A landscape with many valleys, sampled at points; each row gives a point and its height.
From any point a ball rolls to the lowest of the 2 points nearest to it. It stops when none of these is lower. Distance is the straight distance between rows; heights are no part of it.
<1695> (h 338): [147 151 153  77 183 101 106 110 102 160 117 118 121 150  86  81 145  82
 130 207 186 118  62 138 132 174 133 161 113 148]
<443> (h 303): [148 117 142 107 121 103 145 127 125 101 129 144 185 161  94 120  90 113
 110 107 124 145 123 130 149 112 128 140  96  99]
<1598> (h 319): [131 162 152  67 167  84 122 101  76 236 101 104 160 128 173 123 128 113
  86 184 110 120 155 120 137 117 104  98  69 103]
<644> (h 182): [131 110 120 130 144 135  91 114 117  88  93 159 152 140 147 146 121  88
  90 144 103 123 134 113 141 137 128 187  43 138]
<1239> (h 178): [121 126 125 152 111 115 157 169  84 159 130 117 111 106 135  98 117 159
 143 122 135 127 170 131 119 121 108  97 165  99]
<841> (h 590): [ 93 157 115 123 130 111  81 103 139 158 136 146  86 119 116 101 146 127
 102 169 101 117 127 145 154 136  73 138 172 133]
<1509> (h 123): [ 66 138 109 122 106  65 139 104 102 176 148 149 171 157 137 134 126 117
 105  99 100 141 181 120 154 105  58  98 174  74]
<1153> (h 363): [158 126 138 182 154 168  94 130 148  76 142 191 126 219 171 157 108 133
 158 160 101 158 145 135 148 114 107 140  85 124]
<1385> (h 377): [159 126 131 159 169 169 154 160 130 134 109 129 147 151 133 135  71 175
 148 144 118 170 143 136 143 106 167  91 100 112]
<844> (h 545): [131 136 138 102 179 103  84  79  89 136 123 121  88 114 100  82 144  82
 120 209 145  89 119 150 109 158 108 181 118 141]
<827> (h 442): [101 142 148  41 109  69 138  84 107 189 144 131 154 131  95  69 178  76
 125 141 175 100 104 119 103 185 117 137 126  91]
<199> (h 198): [102 126 124 129 103 131 145 152  77 183 136 122 108  91 160  92 146 129
 121 122 141 135 183 138  98 154 101  92 188  83]
<1151> (h 199): [156 118 123  88 129 145 119 116 125 111  88  64 164  75 185 158 154 110
 112 111 147  93 129  96  70 134 177 135  71 142]
<728> (h 323): [ 85 129 107 125 118 110 159 116 140 160 155 107 151 133 136 152 138 143
 128  61 116 133 141 115 121 102 117  86 167 106]
<958> (h 352): [126 122 117 106 146 161 115 111 157 147 130  72 168 114 145 190 164 120
 126 103  98 112 136 101 131 108 172 100  78 182]
<755> (h 223): [117 127 120 156 104 111 136 139 112 122 110 166 149 172 145 116  97 136
 104 117  93 154 172 145 152 105  99 138 121  99]
<154> (h 287): [136 127 123 170 119 149 119 147 103  98  96 174 133 158 163 121  99 132
 100 157  91 151 178 154 141 125 107 156  81 114]
<502> (h 206): [157 140 127 121 146 129  85 121 127 144 127  77  98  90 128 110 131 126
 109 151 139  91 104 117 123 125 112 148 134 153]
<1323> (h 226): [119 104 106  86 103 127 132 103 138  91 107  82 185  99 157 162 155  94
 107  75 133 104 134 110  83 130 177 144  74 132]
<1780> (h 418): [127 136 117 188 151 180 147 167 128 127 111 156 102 136 160 130  88 181
 138 148  90 167 161 145 149 123 149 110 117 119]
<538> (h 310): [114 111 155 100  86 117 152 144  94 137 142 157 147 108 125 104 135  97
 112 105 157 148 158 116 101 181 125 117 142  67]
<1697> (h 755): [144 142 116 154 150 126 119 142 105 139 131 108  78 115 111  60 110 155
 140 176 134 114 166 167 115 133 100 136 161 137]
<579> (h 289): [128 100 102 157  38 122 174 142 103  88  76 104 154 108 184 173 113 148
 181  99 114  90 161 133  74 102 175 100 107 162]
<1379> (h 200): [149 104 125 146  67 141 165 166 137  89 108 106 132  97 135 151 117 152
 153  98 139  78 129 126  69 119 171 127 115 147]
<1822> (h 386): [186 121 143 167 154 152  89 149 101  72 138 151  77 165 137 110 126 116
 171 197 145 139 144 179 110 119  79 154 115 155]
<507> (h 332): [113 118 150 119 100 145 166 149 179  99 156 170 121 124  57 126 136 121
 136  82 143 153  93  96 128 171 167 143 149 117]
<200> (h 129): [119 127 159 149 145 104 177 157  97 198 143 122 125 116 114  85 105 168
 164 115 160 166 141 110 154 120 114  48 193  73]
<954> (h 467): [131 132 126  97 109  87 116 117 144  91 146 174 155 160  54  77 133  88
 110 131 145 142 100 136 161 154 100 180 129 114]
<1269> (h 347): [101 151  79 147 115  81 136 116 103 174 135  72 140 100 193 141 150 182
 157  77  89 109 166 107 115  69  85  89 167 143]
<1057> (h 498): [189 149 144 113 202 115  64 103 105 131 124 121 132 172 158 147 129  89
 139 184 138 146  67 126 127 127 121 140  71 128]
<33> (h 172): [133 123 110 140 129 131  77 116 138 102 128 108  70  89 112 124 129 127
 111 134 129  98 109 138 133 121  90 166 149 173]
<783> (h 49): [160 112 144 122 170 164  93 127 133 115 121 101  67  79 106 171 150 108
 114 123 139 102  44  93 115 149 181 160  97 168]
<857> (h 550): [120 111 122 175 159 187 103 127 172  52 150 188  62 169 137 156 133 121
 137 138 113 160  82 145 152 123 131 157 103 159]
<190> (h 105): [110 123 160 125 143 115 157 136  68 217 129 157 132 121 141  94 118 124
 125 150 141 169 183 118 152 154  93  75 158  63]
<192> (h 254): [153 157 156  87 181 118 124  97 137 196 119  47 153 105 129 158 132 148
 125 132 128  97  71 109 136  95 155 117  91 135]
<1156> (h 667): [118 143 109 116 144 117  69 103 146  95 151 173  77 141  91 101 150  80
 116 145 144 126  80 152 147 154 103 191 139 148]
<544> (h 480): [ 98 131 105 199 141 186 143 147 162 100 125 179  98 182 148 140 106 176
 154 143  89 183 147 158 168 113 156 105 139 136]
<1191> (h 109): [106 113 152  92 107 103 174 112 141 145 170 136 167 127  95 124 135 117
 136  64 149 149 112 104 130 141 129  99 170  79]
<1477> (h 95): [161 113 137 120 160 129  88 105 132 106 114  75 104  94 114 167 138 113
 127 105 126  91  56  89 106 108 157 168  82 185]
<408> (h 249): [154 147 153  98 157 115 120 124 130 137 146  95  88 103  59  76 134 125
 138 158 190  98  86 150 120 159 126 164 151 137]
<506> (h 156): [144  82 141 137  72 154 175 168 151  84 111 117 154 129  96 175 118 146
 167 102 128  95 123 134 101 112 209 111  96 144]
<227> (h 121): [164 140 152  93 151 137 116 130  74 192 104 122 149  82 156 131 148 121
  95 171 152 113 152 120 108 169 144 137  79 115]
<1835> (h 297): [102 105 142 159 123 162 187 155 140 120 126 169 155 179 100 146  77 142
 152 116  93 188 146 134 171 119 175  75 129 119]
<546> (h 196): [128 148 142  69 119 109 109 104 140 150 153  85 109  81 106  93 183 107
 129 130 181  71  89 132  92 165 129 156 158 132]
<319> (h 611): [106 110 118 173 122 162 118 122 164  34 124 192 104 182 129 167 136 105
 106 129 122 139 100 150 165 119 144 169  95 165]
<753> (h 807): [118 134 135 152 129 171 106 138 165 132 143 134  33  67 109 130 157 144
 135 122 134 104  84 110 116 161 120 154 191 158]
<1447> (h 247): [174 106 130 154 113  99 159 193 106 129 102  90 148 117 120 122  86 180
 154 132 140 109 143 144  98  95 148 110 109 134]
<1879> (h 208): [111  93 135 126  64 165 181 162 161  94 143 135 141 125  91 163 132 136
 175  76 133 122 114 132  96 128 195  91 142 136]
<224> (h 345): [154 122 123 187 140 167  84 134 119  81 111 173 117 183 207 141 114 133
 131 184 103 142 172 152 144 115  90 155  68 124]
<1670> (h 230): [111  92 126 145 119 137 191 173 128 143 137 118 166 159 107 177 103 150
 191  95 106 160 156 121 163  97 188  52 137 131]
<925> (h 153): [150 132 139 149 141 114 172 184  95 179 141 113 108 111  95  90  97 186
 163 132 148 150 135 142 123 124 136  71 181 105]
<1602> (h 697): [ 84 150 132 169 133 162 140 147 158 128 143 220  71 144 117  90 103 152
 116 146  99 191 139 132 166 160 110 119 182  91]
<1175> (h 266): [117 115 139 121 105 160 176 157 183 106 156 133 144 149  67 157 142 132
 135  82 117 144 106 113 142 131 186 111 136 150]
<191> (h 453): [140 108 116 117 172 142 104 109 144 126 110 108 171 142 136 178 124 119
 100 134  83 126 129 115 162 110 150 139  60 150]
<722> (h 236): [116 104 139 173 104 121 190 163 126 110 108 176 139 170  96 140  62 175
 193 129 104 172 125 161 162  92 181  84 142 105]
<1572> (h 413): [181 126 153 138 150 139 101 141 121  60 147 174 114 180 103  87 128 104
 169 186 156 149 139 169 123 142  82 166 113 132]
<399> (h 660): [110 164 140 127 145 130 113 117 117 185 143 171 113 121 121  82 116 134
 104 179 113 166 139 148 162 163  96 115 165  85]
<1843> (h 282): [142 132 120 138 125 152 120 143  92 166 101 121 130  95 180 141 132 131
  99 140  88 126 180 103 104 138 115 122 105 115]
<1621> (h 169): [139 119  98 148 136 111  75  96 144  61 141 116  98 155 131 152 135  98
 113 121 127 118  72 137 141  77  69 177 109 184]
<334> (h 157): [157 133 148  75 129 118 126 115  77 169  92  81 159  69 183 128 167  99
  99 147 157 107 140 110  80 154 146 124  88 109]
<402> (h 224): [105 119 128 124  81 139 146 149  77 147 123 140  98  83 169  86 137  98
 113 139 145 126 218 150  82 183 121 113 157  93]
<1724> (h 790): [120 139 129 162 147 164 124 151 152 155 138 106  56  79 119 127 131 179
 131 126 109 110 109 122 128 130 130 121 177 140]
<119> (h 765): [158 159 122 150 181 134 116 128 121 157 135  74  77 115 115  60 105 170
 163 178 153 122 121 173 131 104  86 121 187 151]
<11> (h 339): [ 83 151  83 142 134  96 167 116 140 172 144  84 151 131 148 162 145 173
 145  74  85 135 161 115 135  61 108  86 172 141]
<221> (h 773): [170 148 139 134 171 113 130 145 125 184 133  46  90  92 102  79 119 194
 160 155 170 104 106 151 125  96 116 106 178 145]
<710> (h 429): [ 87 163 108 127 168 149  77  83 149 180 135 169 116 140 144 160 124 127
  79 161  62 129 123 110 166 138 128 118 129 115]
<1860> (h 362): [126 144 158  71 162  91 112 109 123 195 131  98 118 114  80  94 166  97
 123 176 171  93  63 120 122 153 135 161 116 141]
<1566> (h 274): [152 125 114 166 107 128 135 174 114 115 109 109  99 109 124 113  91 168
 149 143 124 110 136 145 119 107 125 132 122 152]
<1480> (h 372): [104 111 122 131 142 163 139 130 155 136 134 164 169 178 109 154 109 137
 116 114  80 179 152 123 185 125 162  96 104 125]
<1049> (h 305): [124 106 107 142  75 143 165 130 125 102 111  74 173 124 170 185 143 140
 165  82 101  87 151 116  99  81 166 104 101 187]
<615> (h 204): [167 116 122 144 151 126  78 118 155  49 148 147  99 191 123 160 142 112
 145 116 134 137  70 151 134  84  96 169  95 165]
<10> (h 376): [125 140 108 100 183 126 112  79 165 167 136  70 176 143 123 181 131 145
 116 114  85 122 111 108 173  72 130 104 114 154]
<947> (h 233): [172 153 149 103 179 120 105 117 112 189 119  48 112  86 141 125 125 152
 132 160 157  98  84 128 127  99 119 129 115 156]
<1526> (h 296): [152 128 118 128 177 184 117 153 152 152 127  90 159 138 133 166 109 143
 145 130  98 159 132 121 173 103 193  76  95 155]
<1579> (h 485): [160 138 124 121 198 128  53  82 116 120 108 115 131 149 169 174 119  90
 115 168 110 126  86 118 140 100 134 152  45 139]
<945> (h 184): [162 147 142 132 198 155  83 119 119 134 112 156 107 138 143 137 121 102
 111 179 135 164  99 124 148 151 149 145  96 112]
<1410> (h 106): [ 85 128  84 116  34  63 151 117 140  97 148  90 112 117 139 106 142 123
 125  56 167  91 148 150  89 132  97 134 189 136]
<78> (h 381): [ 95 155 106 128 144 109  84  84 127 156 128 160 141 148 146 135 122 129
  76 156  82 122 150 128 157 125  77 128 117 121]
<1728> (h 490): [ 89 106 114 159  74 189 136 128 122  99 113 157 108  91 195 148 157 128
 105 115 103 104 172 113  88 161 149 149 118 146]
<1411> (h 245): [146 129 132 116 127 137 106 124 123 120 112 106 143  97 148 138 152 114
 101 119 121  91 138 101  99 143 125 155 100 129]
<211> (h 276): [149 156 170  76 169  98 130 107 114 196 119  85 166 114 129 125 130 134
 115 161 141 114  90  97 131 120 143 129  82 110]
<941> (h 690): [ 84 132 123 165 142 192 140 141 161 139 137 192  73 123 123 136 124 163
 114 129  86 149 139 120 159 164 135 118 173 125]
<79> (h 365): [122 118 107 138 136 134 114 115 203  73 149 101 131 158  78 175 133 135
 133  92 122 126  92 127 167  68 142 138 132 193]
<874> (h 155): [ 99 137 100  99  92 108 127 108 125 136 131  79 130  75 171 115 151 123
 110  80 137 101 145 131  75 135 128 132 169 121]
<204> (h 126): [169 129 122 130 171 149  72 119  95 112  92 153 135 134 160 139 121  95
  90 180 125 138 119 125 142 150 134 162  50 123]
<870> (h 252): [132 119 124 136  90 140 118 152  74 148 117 122 111  91 175 110 145 118
 102 143 122 102 207 133 100 160 106 135 133 131]
<1783> (h 449): [ 81 124  81 163  93 161 147 113 130 103 120 110 114  87 195 167 157 149
 134 100 104  88 162  91 107 109 124 127 136 201]
<1256> (h 476): [135 127 119 148 171 162 110 120 198  63 152 148  79 163  98 150 125 126
 153 110 127 164  58 143 148  96 143 144 130 166]
<1666> (h 51): [113 129 141  96 108  71 159 113 131 158 164 138 179 159  76 107 111 120
 122  77 142 153 121 113 165 119  85 110 173  89]
<233> (h 93): [ 95 132 138 129 129  63 159 125 103 181 151 133 164 150 106 112 100 131
 132  97 129 154 155 121 176 112  71  90 183  76]
<1861> (h 403): [120 127 148 113 101 112 145 130 172  84 141 194 143 143  52 107 128 101
 113  87 138 148  99 109 148 169 131 171 144 109]
<1609> (h 175): [126 140 126  63 115  97 111  93 132 159 140  61 132  72 154 102 166 121
 131 110 162  86 115 122  81 139 125 126 148 125]
<747> (h 585): [ 91 122 111 148  88 146  96 121 150 101 153 178  39  84 129 133 176 124
  87 127 129  95 119 111 120 182  98 181 168 160]
<1224> (h 125): [140 125 127 102 126 105  92  97 154 114 131  87 117  96 110 155 168 116
 120  94 136  83  64  92 111 120 132 175 129 159]
<695> (h 689): [131 143 150 129 150 135 130 124  89 156 134 181 117 148 124  54  99 113
 111 204 126 190 165 151 152 178 102 111 152  85]
<676> (h 171): [ 93  95 113 139  62 121 198 142 154 114 146 127 180 167 103 192 142 128
 170  62 131 135 148 140 147  81 181  67 160 136]
<1521> (h 623): [105 165 125 146 140 155 100 127 138 174 141 177  74 105 129 102 128 148
  99 155 102 140 118 127 155 158 103 137 179 108]
<499> (h 132): [101 101 119 124  63 124 179 130 155  90 142 127 184 162 107 177 147 115
 128  53 127 118 136 129 107 104 176 117 125 135]
<771> (h 299): [112 169 164  47 159  70 130 108 109 232 113  88 171 134 152 129 144 114
  99 189 137 108 107  94 126 133 127 117  57 112]
<307> (h 334): [172 111 136 137 178 186 134 157 153 101 120 116 157 161 123 157  86 152
 162 150 118 175 118 132 152 107 202  93  76 145]
<1664> (h 102): [134 100 124 154  87 122 181 159 146  98 121 126 151 144  93 167  94 174
 170 102 111 110 118 144 121  88 177 106 121 138]
<1684> (h 437): [ 81 130  70 150  84 125 145  91 136 123 120 115 145 116 190 173 174 151
 100  95  85  97 179  92 115 101  92 129 143 173]
<1633> (h 213): [152 144 164  89 124 135 131 141 149 140 157 115 102  86  71  93 147 142
 130 119 173 116  82 117 120 159 140 144 163 118]
<1364> (h 257): [105 113 133 119 106 166 180 166 141 123 134 127 109  74 129 120 120 140
 140  83 168 151 124 126  69 162 200  89 167  87]
<337> (h 628): [ 92 141 115 130 108 124  87 121 156 113 149 194  53 108  86 106 159 100
  91 144 126 116 102 123 140 176 101 185 161 139]
<565> (h 656): [ 79 145 107 169 115 154 120 141 142 150 143 165  77 100 145 126 145 162
 102 125  85 118 143 114 125 150 102 130 181 127]
<1146> (h 738): [143 154 130 166 170 157 112 139 112 134 144 151  64 139 122  56 117 148
 152 202 139 155 164 192 128 150  91 129 185 126]
<382> (h 543): [120 137 131 150 106 105 151 131 165  76 138 186 170 220 126 130  93 139
 138 114 101 179 135 156 155  91 100 124 139 103]
<156> (h 71): [ 99 111 166 113 121 101 169 135  96 174 137 159 153 110 130  96 117 112
 143 111 170 172 163  98 146 168 105  60 179  55]
<1075> (h 228): [165  92 130 130  69  89 174 181 111 119 121  80 140 104 125 128 113 162
 170 107 170  79 135 143  75 111 149 113 121 137]
<845> (h 324): [109 125 114 146 139 153 137 142 176 104 138 123 123 152  88 162 117 160
 138  97 107 129 118 131 149 102 159 125 142 160]
<1492> (h 167): [150  84 130 168  68 107 196 169 115  97 100 165 144 146  81 159  69 173
 185 124 128 129 118 164 130 103 179  98 132 101]
<1460> (h 263): [133 112 124 147 137 165 161 175 142 151 123  95 169 137 135 165 125 153
 147 105  96 139 156 115 141 109 189  64 113 140]
<1596> (h 530): [166 131 138 116 185 107  93  86  95 114 120 111 115 134 107  73 133 111
 138 201 159 108 138 173 113 120  91 160 111 136]
<879> (h 471): [157 118 108 120 181 136  73  94 108 124  86  85 150 129 176 184 122 106
  93 140  86 103 119 103 153  97 134 149  45 165]
<1384> (h 279): [175 136 153 101 167 122 116 139 125 110 129 127 126 130  76  73 127 117
 136 161 187 142  89 145 134 143 126 159 112 123]
<464> (h 714): [113 148 132 156 148 138 136 147  96 140 140 182  98 160 128  51 106 138
 148 188 124 190 184 175 141 154  82 101 180  96]
<1699> (h 642): [127 142 140 147 144 154 142 145 157 113 140 182 114 154 115  91  81 145
 130 131 111 199 126 140 162 135 131 115 157 101]
<451> (h 328): [123 104 106 120 100 177 139 134 145 109 110  89 174 113 170 185 165 121
 126  89 103 123 169 115 109 113 183  96  85 168]
<379> (h 275): [ 84 102 140 139  75 111 172 174  94 125 132 161 131 117 138 111 116 110
 150  95 166 142 183 128 112 154 118 101 174  69]
<236> (h 273): [144 116 114 135 133 139 120 126 127 140  99  94 144 105 174 163 139 142
 110 111  89 108 164  98 115 114 125 126 103 147]
<118> (h 130): [144 127 158 123 149 144 158 153  44 218 118 140 134 100 144 100 112 141
 113 164 165 165 180 124 123 162 127  74 145  85]
<1580> (h 104): [116 105 163 151 128 113 194 175  98 162 125 152 151 115 118 111  87 141
 170 103 165 176 159 100 144 143 132  60 173  67]
<1671> (h 457): [ 94 134 110 148 127 148 160 114 171 102 147 190 167 208 119 145  95 133
 127 117  87 195 147 145 182 110 133 111 127 119]
<151> (h 397): [124 109 142 153  58 101 178 153 131  94 121 177 159 175  87 138  89 129
 127  90 123 119 131 148 141 117 128 125 131 111]
<865> (h 507): [187 139 174 138 137 115 142 149 162  80 150 174 153 201 108  84  96 138
 169 151 146 204 112 137 153 142 113 116 136  92]
<195> (h 385): [130 138 126  68 131  58 112  82 112 127 126 131 161 166  56  66 145  59
 116 170 153  92 105 124 140 166 105 183 105 121]
<197> (h 387): [130 148 154  84 149 113 125 109 116 198 153  88 118  98  93  94 155 128
 129 165 155  96 104 139 127 141 111 124 160 122]
<1418> (h 410): [127 115 116 153 126 140 126 118 195  33 136 133 105 176  90 171 115 128
 152 109 126 126  64 158 145  73 142 154 128 184]
<960> (h 780): [152 151 128 151 162 144 121 153 127 173 131  67  68  64 128 109 132 187
 152 134 144 107  98 114 115 115 123 105 180 158]
<769> (h 348): [149 128 121 176 156 148  84 140 122 101 124 134  64 131 156 108 115 142
 144 162 128 141 125 170 134 108  88 151 134 160]
<1837> (h 110): [151 131 133 125 191 140  80 114 114 134 112 119  48 105 125 154 144  97
 109 159 121 128  30 118 116 148 168 165  98 161]
<1619> (h 295): [128 124 135 117 141 144 151 137 144 160 148 110 146 106 121 136 129 153
 136  97 120 126 122 108 119 123 139 106 147  99]
<988> (h 261): [178 132 137 119 146 107 115 126 124  90 115 128 179 174 122 102 106 114
 129 142 142 144 123 147 146 103 103 159  70 112]
<1818> (h 364): [141 131 120  93 167 137 125  98 150 172 136  46 196 119 136 182 151 134
 130  84 100 115 118  96 142  90 167  84 110 140]
<1496> (h 424): [108 136  81 142 123  99 123  90 144 144 134  98 144 120 146 163 145 143
  92 101  76 103 155 107 142  94  81 126 148 146]
<1357> (h 443): [ 98 113 130 164  71 123 173 153 154 105 137 177 122 154  89 142 112 153
 145  89 115 116 127 146 123 120 143 124 168 117]
<1377> (h 229): [172 119 134 130 131 115  88 134 106  75  96 113 155 143 132 131 107  92
 105 150 133 122 136 143 127 109 122 175  45 133]
<667> (h 549): [107 119 107 126  91 138  78 114 118 111 122 147  67  73 151 121 178  89
  97 135 129  75 136 102 103 191  97 187 134 164]
<630> (h 250): [ 91 103 122 130  52 105 153 156  87 119 117 123 119  97 171 108 119 100
 128 104 176 128 203 153  82 171 138 121 155  86]
<922> (h 411): [115 153 107 143 157 118  89  80 149 159 125  94 122 119 138 153 126 155
 112 124  81  96 112 112 150  91  84 133 144 164]
<1875> (h 566): [116 142 122 110 133 111  87  81 104 152 137 132  91  94 103  92 149 103
  95 188 125  82 152 145 129 161  74 157 143 143]
<1807> (h 392): [145 149 113 136 190 118  93  85 158 139 128  67 141 132 140 146 112 157
 134 126  98 123  89 129 156  57 112 120 130 144]
<1234> (h 164): [124 127 145 124 137 161 162 152  69 180 113 146 131  78 177 126 126 124
 112 134 146 156 165 111  91 162 149  79 142  71]
<432> (h 308): [147 130 111 175 121 126 111 164 151  86 124 117  71 132 134  98  97 166
 163 149 134 120 113 166 136  91 107 137 153 155]
<1455> (h 361): [133 151 146  72 170  68 108  77 114 153 118 118 155 171  68  66 144  63
 142 210 163 120  76 147 139 156  99 162 112 124]
<770> (h 258): [125 147 136 119 130 124 127 135 145 157 144 122 112 105  95 102 132 144
 124 109 135 120 112 123 147 134 108 126 178 114]
<1406> (h 514): [167 155 138 121 193 115  70  98  98 138 127 119 118 149 149 112 131  97
 129 208 148 142 117 162 138 124 100 141  98 127]
<1562> (h 463): [ 97 128  88 168  98 185 112 120 115 108 106 117  93  68 218 144 152 134
 111 120 106  95 158  96  86 140 115 145 120 175]
<1782> (h 417): [105 140 165  65 126  59 140  88 106 175 128 143 169 160  70  62 158  83
 112 162 147 122 109 117 142 175 111 142 122 103]
<347> (h 166): [ 91 140 108 124 107  82 135 108 111 147 130 165 171 169 126 124 109 116
  86 111  83 150 171 128 163 114  69 127 129  97]
<1438> (h 120): [ 85 125 121  93  58  67 153 120 140 112 156 100 140 124 115 111 139  98
 130  54 182 116 141 135 104 130 100 122 197  97]
<655> (h 253): [165 124 133 138 147 125  96 124 161  51 148 170 153 216 123 157 124 109
 157 125 125 159  92 131 153 106  96 161  87 120]
<720> (h 346): [119 164 130  99 156 107 102 106 103 200 117 132 154 134 155 120 122 126
  84 174  92 124 154 130 151 125  91 108 109  92]
<87> (h 227): [ 93 111 113  67  97 122 159 106 145  88 139 108 201 118 118 157 160  88
 113  49 150 131 120 112  96 134 194 129 102 113]
<1599> (h 350): [129 118 131 139  88 111 143 134 148  69 119 153 164 174  97 128 102 132
 114 105 112 120 134 144 147  95 121 156 100 125]
<1542> (h 201): [ 84 106 119 157  93  89 195 152 125 137 127 134 162 149 111 179 111 159
 198  78 114 143 153 136 138  81 169  69 150 108]
<868> (h 420): [114 130 113 122 152 174 114 113 156 154 135 135 171 148 133 175 133 126
 105 128  72 151 149 101 185 130 169 101  90 148]
<510> (h 183): [ 77 117 116  92  84 126 160 103 163  92 157 145 181 141 104 173 167  94
 104  63 133 137 140 104 111 137 158 132 132 120]
<1219> (h 522): [117  98 122 139  82 157  98 122 118  94 105 153  99  79 174 137 161 110
  92 127 126  96 161 107  94 177 123 179 102 153]
<713> (h 270): [150  89 114 131  35 101 158 152  88  78  78  91 152 104 181 148 102 122
 144  93 147  72 164 136  61 128 154 131  99 147]
<350> (h 573): [142 145 153 160 123 150 143 146 158  79 145 204 139 202 119 109  86 144
 169 140 118 196 121 153 146 115 109 110 146  99]
<764> (h 298): [111 107 149  97  82 128 168 160 120 123 136 123 138  96 127 112 125 121
 132  75 176 134 122 117  89 155 149  96 153  79]
<969> (h 251): [136  87 126  94  67 107 155 122 118  73  87  90 184 103 164 157 126 108
 120  75 153  97 160 120  60 119 161 139  69 128]
<293> (h 288): [135 117 140  93 115 143 146 130 106 139 126 128 156 110 145 130 138 111
 103 105 137 130 148 108  93 157 145 118 110  92]
<310> (h 207): [120 131 140 137 129 178 157 161 108 154 118 122 103  73 166 118 130 145
 119 114 149 151 150 115  73 168 180  93 144  94]
<1401> (h 149): [110 125 133  72  80  88 142 114 144 139 170 137 149 108 105  95 156 103
 128  72 180 121 108 118 108 161 118 128 185  92]
<1533> (h 454): [167 138 161 131 123 128 128 148 155  47 143 189 126 182  81  85 117 118
 168 142 152 166 102 155 141 146 102 159 128 112]
<1624> (h 137): [152 118 101 148 128 116  71 115 126  78 131  89  62 121 127 127 113 117
 136 132 130 101  79 137 136  87  72 169 133 213]
<1051> (h 309): [174 150 143 111 183 122  95 113 108 123 125 151 109 157  99  76 150  79
 147 193 187 152  77 146 132 169 119 160 108 129]
<501> (h 131): [ 78 123  82 125  77 118 157 117 160 104 135  93 120  89 162 135 146 136
 113  56 136 103 130 126  77 124 143 131 171 138]
<896> (h 179): [166 130 127  74 139 116 112  99 106 157  95  56 175  73 196 148 150 116
 109 125 127  86 139  94  88 108 137 125  81 131]
<34> (h 304): [173 124 150 157 162 151  81 132 131  61 130 186 117 185 142 148 119 105
 145 148 128 157  98 129 135 125 121 169  77 124]
<1737> (h 668): [ 88 117 120 170  90 161 135 122 172  70 128 185 103 154 115 162 149 130
  83 113 110 118 122 128 153 127 135 178 132 163]
<1465> (h 70): [174 140 145 100 173 121  89 134  75 164  80 132 160 126 156 130 135 111
  85 197 142 125 132 118 132 149 147 146  49 124]
<1297> (h 180): [145 147 147 137 181 167  96 133 119 155 115 143  74  89 128 153 126 115
 107 176 131 131  77 112 134 166 162 148 104 136]
<107> (h 165): [130 142 133 101 112 124 102 116 166 112 152 106  98  86  99 121 169 120
 121  95 163  88  73 108 100 155 133 155 158 135]
<901> (h 351): [112 141  82 161  96  77 132 136  83 168 121  87 119 113 176 108 127 160
 153 117  88  99 193 118 135  75  66 117 162 151]

Where does a ball stop that starts at each point below?
<865>: <1664>
<667>: <1465>
<841>: <1480>
<1818>: <1465>
<710>: <1624>

Call two points neighbours if one is among the 2 nearest of the other. Go from one point of each pair to the other, from neighbour to neighbour, staying as low as possible. Name the highest point that can't be avoided.
<1465>, <1666>: <546>
<1465>, <499>: <87>
<1624>, <204>: <1153>
<156>, <1411>: <1843>
<783>, <1465>: <945>
<1410>, <1666>: <1401>
